Each row is a point on a landscape with many peaks, with its height.
From any point a climber takes the steepest step (rise divided by distance) to one of its 2 nearest points. It stops when none of these is higher. Distance is the straight distance between rows; heights are no part of it.
j434 height 481: [  2  -6 -10 -15  29 -33   6   2  11 -39 -35   7 -10  13  -8 -27  25   7
 -14  35]
j730 height 794: [  0  11  20  20   3   2  16 -19  15 -13  11   1   3  41   4   6 -17 -12
  13 -43]
j612 height 478: [ 13  31  -6  -4   1   6   1  -9   9  60 -16 -15  25  22 -23  42  -4   9
   8  16]
j591 height 323: [ -9  11   3  -5  -7  -4 -35 -26  20   6 -13  -8  -9 -44  11  43 -12 -24
   7  10]
j211 height 707: [ 21  13  15  -6  -6 -52   0   2  -6 -11  14  -4 -19 -18   8   1  -2  25
  30  18]
j858 height 171: [-15 -11   2  10  -3  24 -15 -18  17 -37  52  18 -20   5  15  11  -1 -36
 -16 -19]
j50 height 523: [  5 -10  13  14  14 -15 -11  -5  40  13 -20  -1 -19 -18   3  21  18 -47
 -37 -22]
j148 height 191: [-16   1  19   3  -4  -1  15 -16   0  -9  37   7  -1 -41  35  13  12 -48
   6   8]
j995 height 674: [  3 -10  10  34  11 -10 -26  14  -2  23   7 -20 -27  16  13  33 -46  18
  16 -35]
j406 height 546: [ -8  -6  20  12 -17 -34   9  10  39  10 -18  -3  -4 -38  -4  -4  16 -55
 -32  -3]
j61 height 347: [ -2  41 -18   8  -5 -25  -8 -30  42  11  -2  -3   5   9  -9   3   1 -17
  19 -14]
j940 height 638: [ 16 -24   1  -5 -17   0 -26  20   3  -9 -11  16  -5 -36  -8  15  10 -31
 -21 -11]
j41 height 388: [  2 -25   2  40  10   1  -2  26  20   7  -2  20  -6  47 -30 -18  -1  33
 -37  -6]
j168 height 506: [-18 -17  -7 -24  15   6 -17 -20  -3 -50 -28  -1  -3  -6   8   1 -19  -4
  22  12]
j340 height 682: [ 43  21   9 -16 -33 -18 -16   3 -14  -8  16  32  18 -25   7  10  18  -6
  44  -6]
j784 height 687: [  7  32 -25  -3 -21  36   3 -23   2  17  13  31  40  16 -15 -21   2  13
  38 -28]
j242 height 352: [-10   1   1 -25 -39  12  45   9 -18  27  27  -1  27   1  -3 -14 -13  26
  15  11]
j752 height 203: [-21   7  13   5   7 -14  29  -1 -15  29  20 -11  -1 -41  31   3  -4 -38
  15   3]
j773 height 670: [  8  13 -15   8   1  29  -1  -7 -10  23  14  28  18  17 -15   1  -9   5
  21 -17]
j532 height 440: [  1   1   1 -26  -4  -7  29   1  -1   5 -15  -8   8   4 -10  35 -16 -43
 -11 -15]
j277 height 470: [  9  24   4   8  -3  16   8 -35  26 -20  29  13  16  -4   7 -38  45 -23
  -6 -13]
j774 height 557: [-18 -13   2  20  -7   5 -25   6  -7  28  10 -24 -17 -42  20 -13 -15 -10
   1 -21]
j118 height 293: [  4  16  20  -7 -11 -14  -6 -22  31  11  -9 -21   0 -31   2  37   8 -45
  -3  -4]
j144 height 509: [ 23  15   8  13   8  11  23 -13   9  -3  28  29   6  12  -6 -31  47 -12
 -28  -5]
j728 height 345: [-17  -9 -20 -25  12  30 -25  -2  -8   5 -36  -8   6 -40  14  48  15 -21
  -8  24]
j741 height 688: [ 12   4  -1  -2 -35  10 -11   8  -1  12  28   2   0 -26 -12   5  -5 -24
  -5 -43]
j27 height 408: [-36  18  22  34 -23  -1  38 -14  14  22  21 -25  30  43  13 -10   0  12
 -14  13]
j567 height 250: [-13  30  18  -4 -28 -18  16 -26  31  24  -6 -40  10 -19   2   2  15 -41
 -15  -3]
j417 height 666: [ -4   6  15  45 -13  -4   3  -8   1  64  13  -4  -7   7   2 -38  -2  16
   0 -17]
j703 height 270: [ 21  -3   7  25  -3 -26   6  12  25  21  16  25 -27   3 -17 -15   9  -4
 -28 -30]
j205 height 600: [ 38   9  11   3   1 -31  -9 -15  33 -19 -14   8 -16  22 -29 -13  13   7
  -5 -28]
j692 height 712: [ 16   3  26  -3  18  14  15 -19 -15  -5   7 -12   1  -1   8  -3  12 -16
   1  -9]
j952 height 455: [-30  -1 -35  -3 -11   2  -5  27   4  -6 -31 -21  14  22 -26 -13 -21  13
 -18  11]
j411 height 542: [ 17   0 -13   3  46 -21  -6  -2   5  -5 -35  19 -10   5   2 -28  42  20
  -3  23]
j522 height 462: [-25 -31 -20  21  32  -7  23  21  -8  28 -26  37  -7   4  10 -38  -8  30
  19   0]
j811 height 525: [ 16  16 -28 -20  18  10  -8   5  -9  41 -39 -11  16  -2 -14  30   8   3
  -2  16]
j338 height 752: [ -5 -26 -19 -23 -33  23  -9  34 -21  12 -16  -6   9 -22 -20  10 -16 -28
 -31 -33]
j623 height 254: [-10   5  13  -3 -13  20  -5  -6  10 -13  45 -41 -16 -12  14  40  -4 -23
 -31  13]
j382 height 515: [  0 -24 -28   1 -11  13 -28  36  -7  -8  -2   6 -15   6 -19   7 -29   7
 -15 -34]
j139 height 592: [ 16  10  13   4   8   3  34 -20   7  32   2  26  19  14 -13 -28  19  14
  14   5]
j744 height 443: [  3 -11 -18 -10   6  -7  -6  10 -28 -46  13  24  -9   6 -11 -43 -10  35
  20  16]
j133 height 526: [-19  -3   0  -4  28   5 -21 -26 -15 -18 -10 -17  -8 -22  29   6 -23   3
  45  12]
j408 height 198: [-12  19   4  15  -2   9  20  -7  29 -14  30 -15   3  31   3   1  16 -24
 -35  -1]
j796 height 537: [ -5 -28 -16   2  32  23   9  28 -42  -1   3  14  -6  -5  12 -29   4  25
  -5  17]
j174 height 31: [ 10  -6  12  20 -22   0 -17  32 -18  11  37  -5  -8 -60  12  -4  16 -14
 -10  20]
j335 height 366: [-42 -24  10 -14 -20  38   1 -10   7 -21 -27 -30   5 -14   6   1 -14 -40
 -42  -3]
j472 height 54: [  4 -12  -7   6   3 -36  -6  41  -2  11 -14   7  -9 -44  10   4  19 -15
 -13  31]
j509 height 558: [  2  20   3 -24 -26 -36  31  -5  14 -13   2  -5   8   0  -9  -8 -14  11
  23  -4]
j2 height 626: [  8  -2  10  11   9  -4  -9  -5 -20 -22  27  11 -10 -26  11 -33  11   5
  17   9]
j793 height 464: [ 11  27   4 -34  -8 -10  33 -21  -5 -15  14  -8  19  21  18  18 -13  32
  39  16]
j170 height 555: [  5 -25  16   8   5   7   9  17   1   5 -34 -14  -7  41  -6  16 -17   5
 -30 -31]
j841 height 695: [ -4  29   3  10  -4  11 -16 -21   4  -3  37 -36  -3 -25   8 -27  16  13
  10  24]
j498 height 689: [  2 -17  -2   4  16 -18 -11  15 -12  21 -28 -11 -26  -3  18  26 -34  19
  30 -31]
j240 height 110: [-40 -11  -6  16  26 -12   2  -4  22 -23 -17 -20 -16  -7  11 -40   2  -2
  -6  18]
j369 height 391: [-28 -12   8  16  12  10 -28 -33  40 -27 -37  -5 -21 -15  16 -15  -8   0
   4 -12]
j726 height 488: [ 29 -14  20 -31 -18 -19   4  28 -29 -21 -17 -15   2 -24 -10  18 -12  10
   8   9]
j344 height 70: [-20 -23  -1   5   9 -25  15  39  -4  13 -30 -16 -16 -43  26 -10  19  -1
 -10  17]
j303 height 650: [ 26  -6   6   7  13  10  -6   2 -11  22  -4  10  -4  16 -11   6  -9  23
   5 -15]
j460 height 324: [-34  -9   0 -17 -30  10  -9   3   9 -21  -5 -45  -6 -19  -7   6 -27 -13
 -27  13]
j231 height 550: [ 28  -4  11   1  21 -15   2  -3  25  11 -17   4 -19  15  -6  36  14 -40
 -33 -28]
j161 height 386: [ 14  13 -21 -20 -15 -20  23  -2  14  17  33  55  20   9   3  -9  21  30
  16  24]
j749 height 565: [ -8 -16 -22   1  22  25  -6  25 -26 -26 -12  -8  -4  12  -4 -42   8  44
 -10  22]
j17 height 354: [-26  -5 -16  -2 -23 -30 -30  14   8 -10 -11  27  -5 -56   6  -1 -12 -18
  20  34]
j475 height 419: [ -8   3 -11   0   0  30  -7  11 -31 -26  14  -7  29  39 -21  17 -27  45
  15  22]
j951 height 467: [ 27 -12   3 -31   2   4  -5   6 -26 -30 -20 -10   0  13 -16   7 -19  23
   8  -7]
j235 height 226: [-32  13   8   8  -8  21  15 -12  17 -19  37 -44   2  12  19  11  -1 -29
 -26  12]
j818 height 426: [-13   1  24  11   4  20  -5 -47  13 -14   2  12   3 -34  16 -14   2 -38
  19 -22]
j473 height 623: [ 28   1  15 -16 -19  20  28 -19  19  46  13   9  36  26 -22  -7  28  24
   9   8]
j241 height 607: [ -2   5  -9  -5  10 -31  17  -6  20 -22   4  21 -11  16  -4   2   6 -23
  -6   1]
j322 height 578: [-26 -25 -19  16   1  22 -19  24 -17  37 -21 -16 -19 -29  27  -4   5   0
   4 -32]
j935 height 158: [-28   1  -2  33  24  20 -10 -27  22 -18  27   6 -10   4  16 -14   5 -37
  -9   0]
j34 height 420: [ -7  10 -27 -12 -16 -13  -2  12  23 -15 -22 -10   4  18 -40 -23  -5   8
 -19   4]
j983 height 701: [ 45  25  10  -4 -39 -37  -7   8   9  15  30  34   9 -24  19  20  20  -9
  25 -18]
j886 height 369: [  9  15  -4 -14  -8 -22  27  -8  -9  14  30  44   7  -6  24   2   2  11
  38  -4]
j402 height 586: [ 10  13   4  21 -14  19  -1   9   6  -7  49  -9   1  36  -4  11  -3  23
 -16 -10]
j11 height 432: [ 12   6   2  -7  19 -21  17   0   1 -22   2  -4 -10  20 -11 -21   6  32
  -2  33]
j601 height 406: [ 12  24  -1  -2 -10 -18 -12  -3  14  24 -11 -37  -6  -1 -12  12  -9   1
  -3  -4]
j823 height 575: [ 14  -1  -1   8 -17 -35 -23  -6  41 -28   0  15 -23   0 -23 -20   0  -6
  -5 -28]
j351 height 771: [-11  11  11  30  -1 -17  18 -10  30 -10  19  19   7  48   0   8 -24  16
  23 -26]
j192 height 648: [  1   6  12  15  17   3 -27 -16 -15 -12  30 -21 -16 -38  19 -27  12  22
  21  33]
j254 height 471: [ -2  -7 -18 -18 -11  30  20   4 -15 -47  32  46  16  42  -7  -2 -15   1
   8 -16]
j754 height 508: [ 12  -7  -5  -7  21  18  18  -9 -17   6  21  45  13  31  -7  -4   8  33
  25  30]
j65 height 487: [ 25  11   4 -24   4  -1  12 -15  -6 -13  21  21  12  45   3  22   0  47
  32  25]
j129 height 362: [ -9   3 -12  35  19 -21  -6  15  36   0 -23   8   4  48 -30  -8  -1  33
 -20  12]
j544 height 472: [ -3 -14  -5  -8  19  24 -60 -18  -5 -30 -10  27 -14 -18  16  11  18   3
  -3  24]
j890 height 137: [-21   9  -5  27  24   6   4 -14  15  -8   7  -3  -2  10   1 -47  17 -11
 -10  11]
j746 height 143: [ -6 -11   3   5  14 -23  -7  21 -18  -7  30 -21 -34 -26  20   2  -8  15
  -2  29]
j190 height 657: [ 29  18  18  -5 -21   0  22 -12  15  64  12   6  14   2 -12  13  16   9
   6 -11]
j232 height 482: [-30  23   1  19 -26  11  14   2   8  13  13 -26  26  40 -10  24 -16 -12
 -22  -7]
j922 height 490: [ 20   6 -18   1  34  -3  -7  -8 -16  18   2  44   0  17  -7 -13  15  31
  24  29]
j943 height 483: [ 12 -20  -7 -16 -13  20  29  10 -16 -16  19  52   9  21 -23 -14  -5   2
  -1 -23]
j244 height 474: [  3 -19  -8  11  31  -9  14   4 -15  29  -2  46  -6   2   1 -24  -9  31
  32  11]
j896 height 631: [ 15  -5   8  11  14 -18 -11   8   6 -22  22  -7 -30  36   3  34 -14   6
 -17   1]
j275 height 322: [ -6   2   0  18 -11  39   1   4 -17  25   5 -26  14  18  -8 -23  17 -12
 -52   3]
j599 height 802: [-11 -23  -3 -27 -29  12  11  27 -10 -14   0  -7   9 -25 -18  12  -5 -44
 -41  -7]
j132 height 409: [-34   4   6   8   9   6 -17 -50  27 -21 -20  -5  -3 -18  12  -5 -21 -22
  22  -2]
j115 height 582: [  4   3  -8  -9 -10 -46  21   4  17 -10  -2  29 -12  14 -14  -4 -15   3
  13 -10]
j152 height 559: [ -1  -3  22  44 -15  15  -8  19  -6  26  40 -27  -7  32  -4   8 -16  34
 -24  -5]
j545 height 507: [ 31   6  22 -34 -30 -31  15  14 -16   2 -17 -23   5 -10 -22  14 -22  31
  14   3]
j422 height 378: [  6  17 -12  -3 -19 -27 -32 -10  32   6  -2 -14 -15 -15 -16  22 -17 -10
  13 -20]
j554 height 333: [ -8  11 -16 -29 -32   7  28  24 -25   5  26 -11  14  -7 -17  -2 -12  17
 -10  26]
j492 height 599: [  9  -5  -7   6  49 -31  -9  -7  12   0 -32  35 -16  -1  15  -3  38 -20
  -5  12]
j501 height 584: [  7   6 -28 -21  10 -10  -9  21   5  30 -61 -22   1 -11  -6  22  24  18
   0   8]
j942 height 610: [ 22   5  -1  22  10   3 -20   7   2  -4  41  -1 -24  22  -3  15   5  11
 -17  -2]
j646 height 534: [  0 -27  -2 -13 -12  10   5  29 -17   8 -27  -7  -2  24 -15  13 -34  14
 -16 -24]
j299 height 724: [ 44  21  15  12 -30 -32   3   5  12  32  23  26   2 -26  -5  -6  20  12
  17 -24]
j491 height 454: [-13  -3 -35 -14   1  22   6  11 -13 -41  19  34  11  38 -18   4  -6 -16
 -14   5]
j918 height 517: [ 23  -3  15  -8  21 -17  43  -7   6   5 -29  36  11   6 -15 -17  28 -21
 -13  -2]
j29 height 746: [-16  11   8  23  -8 -19  13  -3  14  30   7  -3   4  24  -3  16 -38  17
  30 -14]
j281 height 686: [  1 -20  12   1  27   9   4 -12  -5 -12  -4   5 -10  -6  15   6  -1 -34
  -6 -21]
j255 height 367: [  0 -17  10 -22 -25  19  46   5  -1  20  45   3  29  14   5 -23   5  46
  16  29]
j761 height 710: [  6 -15   0 -10  20 -37 -12   8   7  -9 -27 -17 -30   0  12  29 -23   7
  13  -4]
j116 height 489: [  2 -18   5  -7  15  10 -41 -28   4 -56 -15  11 -18  -2   6  -6  -5   8
  14   4]
j879 height 725: [-12   8 -18   5  -2  -8  -7  13  -7   9   7  -6  -2  18  -7  24 -43  21
  24   4]
j39 height 356: [ -3   3  11   0  -5  12  10   1 -10   8  -8 -43   2   3  -4 -30  20  -3
 -41  16]
j324 height 155: [  8 -20  22  -3  14  -9  15  28 -31  -4  13 -30 -24 -10  14  -1 -11  25
 -16  17]
j486 height 397: [ -7  -3  -9 -27   2   9  -5  -1   0  -4 -20 -11   9 -20  -1  42  -3 -44
 -18   9]
j987 height 278: [-16  -4   3 -21 -24  14 -18  -8   2 -25  28 -25 -14 -21   9  52 -27 -25
  -8   9]
j169 height 751: [ -5  24   7   8   3  22  10 -22 -10  -4  35 -22   7   1  18 -14   7  -2
  13   1]
j674 height 444: [-11  14  19  16   7  13  16 -49  25 -23  17   5   8  -1  17 -40  21 -34
  11 -26]
j804 height 493: [-52 -16 -22   6   0  -5  26  26  -2  15 -48 -14  11  25   2 -15 -19  -3
 -18   3]
j310 height 591: [-12  -8  -3  42  35  10 -21  -9   3  20  -9   0 -14  -7  27 -36   7   1
  15 -24]
j436 height 41: [  9 -10  -7   9 -19 -21 -12  49 -11  11  26   9  -9 -48   1   8  19 -20
 -27  36]
j36 height 383: [-44  27   2   5 -28 -15  47  -7  15   4  10 -32  23  31  13 -13 -18   2
   2  12]
j676 height 716: [  4  23 -30 -31 -25   5  -5  -7 -11 -17  27  23  18  19   5  28 -27  14
  42 -14]
j820 height 693: [ -2   8 -33 -15  -6 -11 -27  21   0  18 -34 -26  -1   1 -15  21 -33  30
  15  -1]
j94 height 531: [  3   7   8 -25 -15 -19  20   3 -23  -8 -17 -15  12 -16 -13 -27 -19  23
  28   8]
j453 height 385: [ 10  -1 -22  -3  16 -17  -8   8  24 -13 -42  13  -1  36 -27  -6  -3  18
  -5  -5]
j171 height 282: [  3  -5   5  28 -10   1  -2  18  13  27  14  -2 -17  20 -15  -6 -12  -3
 -30 -32]
j285 height 477: [ 17   3   1 -24   4  -8  34  -1   5  13 -21  15  11  22 -23  20   3 -16
 -16   3]
j112 height 299: [-23 -16   0 -20 -24   7 -22   5   1 -42  11 -39 -22 -18  -3  23 -45   4
  -6  13]
j854 height 731: [ 21  -6  22 -10  18 -47  -8  -9  -2 -20   0   3 -31   3  15  24 -13   1
  25   0]
j136 height 608: [-15  -5 -24  -6 -10  23 -31  16 -24  37 -36 -28   4 -44  12   2   6  13
  20 -13]
j443 height 166: [ 11  -5  17 -11  -4   4  12  15 -24  -4  22 -38 -14   8   3  24 -22  16
 -14   8]
j866 height 769: [  4   3   9  -4 -12  17  -9 -21   1 -23   0  -6   8  24  -7   9 -35 -14
  31 -52]
j747 height 407: [ 16  18 -15  -8 -17 -12  15   4   8  -4  32  29   5   9 -11 -22  20  29
  -4  17]
j95 height 288: [  1  38  -7   5  16  13   7 -33   7  15 -21   3  32  28 -16 -11   5   6
  32   3]
j921 height 649: [-10   2 -28 -10  -3  -2 -28  10   1  27 -51 -33  -4 -15   2   7  -2  21
  19 -13]
j218 height 437: [ 10  14 -17   1  -4  13  -2   7  -8  10  10   3   7  -4 -22 -32  16  14
 -10  11]
j765 height 229: [ 35   6   0  -9   3  13  -2  -7   2 -13  18  25   2  49 -15  31   7   9
  -4  -7]
j423 height 661: [ -9 -35  18  -5  16  27  -8 -20  10 -28 -47   7  -5 -15  15  -2   7 -23
   0 -38]
j210 height 665: [ 16   1 -18 -11 -14   3 -25   7  -6   6  17  15  -3 -19 -11  33  -2 -28
  -4 -17]
j96 height 453: [ 20 -12  -3 -31  10  -9  -1   1 -30 -43  -8  23  -1  20 -13 -10 -12  30
  24  11]
j83 height 425: [-35 -19  -1  22  21 -11  35  17   2 -18  -5   9  -5  35  -2 -36 -19  12
 -10  10]
j386 height 384: [ -1  -2  13   0  -5  11  22   2  -4  17  34 -10  18  26  -5  -2  -7  57
  28  39]
j697 height 469: [ 18   0 -18 -11   9  25 -10  19 -26  22 -17  -4  14 -16 -15 -12  29  11
 -20  13]
j837 height 698: [ 28  24  11  25 -14 -17  -1 -11  10  52  13  11  -2 -17  -9 -31  17  12
  13 -28]
j234 height 414: [-39  34  -8 -24 -29 -11  45  -9  -3   4  13 -37  24  -3  19  -7 -21  -1
  21  16]
j329 height 711: [  8 -13  13  -4 -33  18  -3   4 -16  21  -2 -10   5 -14 -11   5 -10 -37
 -21 -51]
j568 height 192: [ 31   2  10 -29  12  10   9   3 -40  -6  37  10  -8  16  15  53  13  -2
  -8  20]
j197 height 436: [  2 -19  18   4   5  42 -31 -12  -2   0 -22  -5  -2 -44  16  12  16 -14
 -13 -12]
j220 height 300: [  7  -8   2  25   3  26  -5  14  -5  21  20 -10 -12   3 -10 -21  19 -15
 -52 -14]
j700 height 405: [-21 -17  11  -7  -9  53 -22 -14   0 -13 -25 -27  -1 -30   9   6   3 -11
 -36   1]
j968 height 646: [-12   0 -17   4  29 -20   7  -6  18   1 -17  20  -5  -4   1   0  17 -39
 -15   8]
j570 height 538: [-14   7  34  51  -5  -1  -5  -2   1  35  16 -30   8  36   1  18 -15  25
 -13  -6]
j972 height 398: [  7   9 -14 -26  -8 -27 -16   2  -2 -42   3   4  -7   1 -17  -5   8  12
   1  32]
j206 height 614: [ -9  -8   8  58  10   9 -32  -3   0  31 -12 -14 -13  16  17 -39  -5  20
   7 -41]
j992 height 445: [ 18  21   5   0   8 -18  10  -3  15  40  -5 -16   0  21 -15  29  -3  27
   3  24]
j690 height 604: [ -8  -6  -8  19  14  11  -9  18 -18  13 -14 -19  -5  11   3 -35  -7  48
   4   8]
j449 height 540: [ -7  -8   9  10  10  -2 -28 -23  14 -31   5  49 -11 -23  12 -10  27 -34
  -5  12]
j314 height 629: [ 48   3  14  -3   3   0 -13  -9   4  10 -22   0  -3  20 -27  -1   4  20
  -2 -30]
j309 height 446: [-27 -18 -19  14  31  -9  15  13  -2  -5 -28  13  -4  15   9 -30 -16  10
  14  -7]
j222 height 319: [-10  55 -17  28   9 -13  -4 -36  37  22   2   1  19  21  -2 -14   6   2
  35  -5]
j671 height 415: [  6  -2   2 -21   1  20  -5  10 -19   8 -41 -42  16 -20  -1 -13  37   9
 -28  24]
j596 height 554: [ 31  15  13 -10  22  -1  36 -21  -5   8   5  41  19   7  -1 -11  50 -10
   0  16]
j286 height 372: [-27  -6 -14 -21 -17 -31 -11  10   6 -36  -5   5  -6 -33  -2   1  -8 -11
   2  43]
j873 height 580: [ 23 -28  20   0  10  -7   7  14  14  -8 -26  -6 -20  18  -9   4   8 -11
 -43 -32]
j4 height 266: [  6  13 -12  -3  30   8   6 -18  -4 -12 -13  15  12  33  -7   5   1  -2
  16   9]
j484 height 675: [-11 -13 -15 -23  11  10  24  24 -19   5 -41   1  23 -23  -3 -12  28 -26
 -27  16]
j494 height 284: [ 26 -15   4 -26  17  13   3  18 -41  -9 -15  16  16 -21   1  21  23 -19
  -8  19]
j247 height 694: [ 17  23 -14 -31 -32 -13 -32 -11  -9 -20  31  20   6 -14   6  17   1   5
  37  -6]
j988 height 713: [ 13  29 -28 -23 -29  24 -18 -27  -1 -12   8  17  30  -7 -19 -12   1  -6
  38 -30]
j712 height 742: [-15 -34  -3 -25 -12  19   9  23  -6 -27 -41   7  16 -31  -6   2  10 -40
 -29   0]
j979 height 606: [ 24 -36  15  -7   5  13 -21   8  12 -21 -27  -3 -17  -7  -4  21  14 -19
 -36 -32]
j815 height 522: [  3 -11 -13   2  15  30   5   9 -42  -2  27  33   3  11  -6 -18 -11  28
  18  10]
j594 height 211: [ 42  14  10 -27  -5  -6   1  -6  -7 -17  31   7  -7  25   4  43  15   4
  -9   3]
j419 height 442: [ -3  26   9 -32 -19  -6  28 -15 -16 -10  24 -30  16 -14  26  10 -14  12
  38   8]
j650 height 19: [  8  11   0   1   1  12  -4   4 -20  27  31 -14   2 -38   8  16  18 -23
 -10  12]
j740 height 743: [  3  14 -10 -29 -34  24  -7 -21  -3 -28  20  -3  20  -4  -1  13 -24 -11
  35 -37]
j720 height 561: [ -6 -14   1 -10  16 -28 -30  -9  17 -24 -38  47  -8 -17  13   9  21 -32
   7  13]
j520 height 246: [ 12  18  -9  -2  15  -3   0 -21  15 -23   1  37  14  63 -14  23   5   9
  15   7]
j366 height 640: [  2   6  11  41   2   5 -14  -8  -7  40  -7 -11  -4  12  -2 -47  -7  39
  15 -14]
j304 height 306: [  4 -14  -9 -26  12  28 -17   2 -24 -15 -33   4  19 -35   6  13  25 -14
   1  21]
j204 height 512: [-33  23  15  44  -5   3   6  -7   7  25  24 -29  14  33  12  32 -16 -12
  -9 -14]
j647 height 678: [ 18  10  21   9  -4 -38   1   2   1  10  -2   2  -3 -40  11  -2  12 -14
  21   8]
j374 height 613: [-24 -12  -4 -17  14   2  30   8 -21  10 -62 -17  19 -19  14 -28  24  -7
   0   9]
j683 height 593: [-20  -1  28   8 -35  -9   3   5  35  -9 -18 -16   3 -48  -1 -10  10 -35
 -34  23]
j300 height 647: [ -3 -10  39   8  -4 -18   1  -3   8  -7 -19 -15  -3 -52  23  -1   3 -22
   8  20]
j230 height 178: [ 17  -8   9 -19  14  12  22  11 -35   5  20  -1  -2  11   5  35 -17   9
   1  14]
j176 height 441: [-31  11  13  34  -5   5  24   4  11  14  10 -23  23  47 -12  -2   5  10
 -35  24]
j799 height 457: [ 16 -17   7   7  24  42 -56 -22 -15 -11   4  23 -13 -31  20  14  24  -9
  -4   4]
j608 height 181: [  6  -7  11   0   4   9  -4 -15  -3 -16  44  32 -10 -13  25  23  19 -49
  -7 -12]
j923 height 609: [ -5 -16  -3  18  25   3 -19  -8  -6  -4  -8  16 -10 -33  18 -30  15  -8
  12  -6]
j566 height 435: [ -4   1 -21 -11  -1  26 -12   8 -23 -40  32  -1   3  27  -7   9 -13   9
  -1  14]
j688 height 220: [-23  18  14   9  -5 -21  23 -16  13  25   2 -26   1 -21  14 -14   4 -36
   2  -2]
j373 height 87: [-31 -23  -8   5  19 -11   1  14   6  -1 -33 -23 -24 -21  25 -14   8   8
   1   2]
j666 height 494: [  7 -40 -10 -10  -2  29  19  32 -35   0   0  39   7   4 -22 -27  -8  17
 -18 -15]
j929 height 404: [-10 -23   2  31  15   9  13  16   3 -11   3  18  -9  32 -10 -44  -4   9
 -26 -14]
j38 height 656: [ -5  -3  13  34  23 -11 -18   6  15   7  -1 -33 -24  24  12  29 -22  -3
 -11 -16]
j298 height 549: [-39 -10 -15  -4   7  -5  28  14 -15  27 -62 -28   6   9  17 -29   9  24
   2  17]
j698 height 401: [ -1  21   5   7   4  13   4  -5  -7  -7  18 -21  27  40 -13  14  -9  59
  19  41]
j455 height 504: [ 14 -38 -16  -3   6  10  -7  37 -31   0   3  30 -15  -7  -5   1 -13   4
 -15 -24]
j926 height 342: [-22  -3 -10  -3 -15 -25 -45   1  16   0  -8  28 -18 -50  14  35 -15 -25
  11  18]
j194 height 541: [-19   0   4  18  13   8 -14 -12 -13  17  -3 -27 -11 -14  24  -5 -30  -6
  32 -18]

Where does a climber stop that starts at each point below?
j382: j599
j27: j854
j129: j299
j436: j968
j765: j730
j36: j299
j688: j968
j205: j730

Call two points neighbours if one is among the 2 nearest of the other. Go from one point of each pair to the other, from neighbour to neighbour, staying as high as possible. Name the lowest point that can't be avoided.
j169, j730: j310
j730, j299: j340
j854, j599: j50
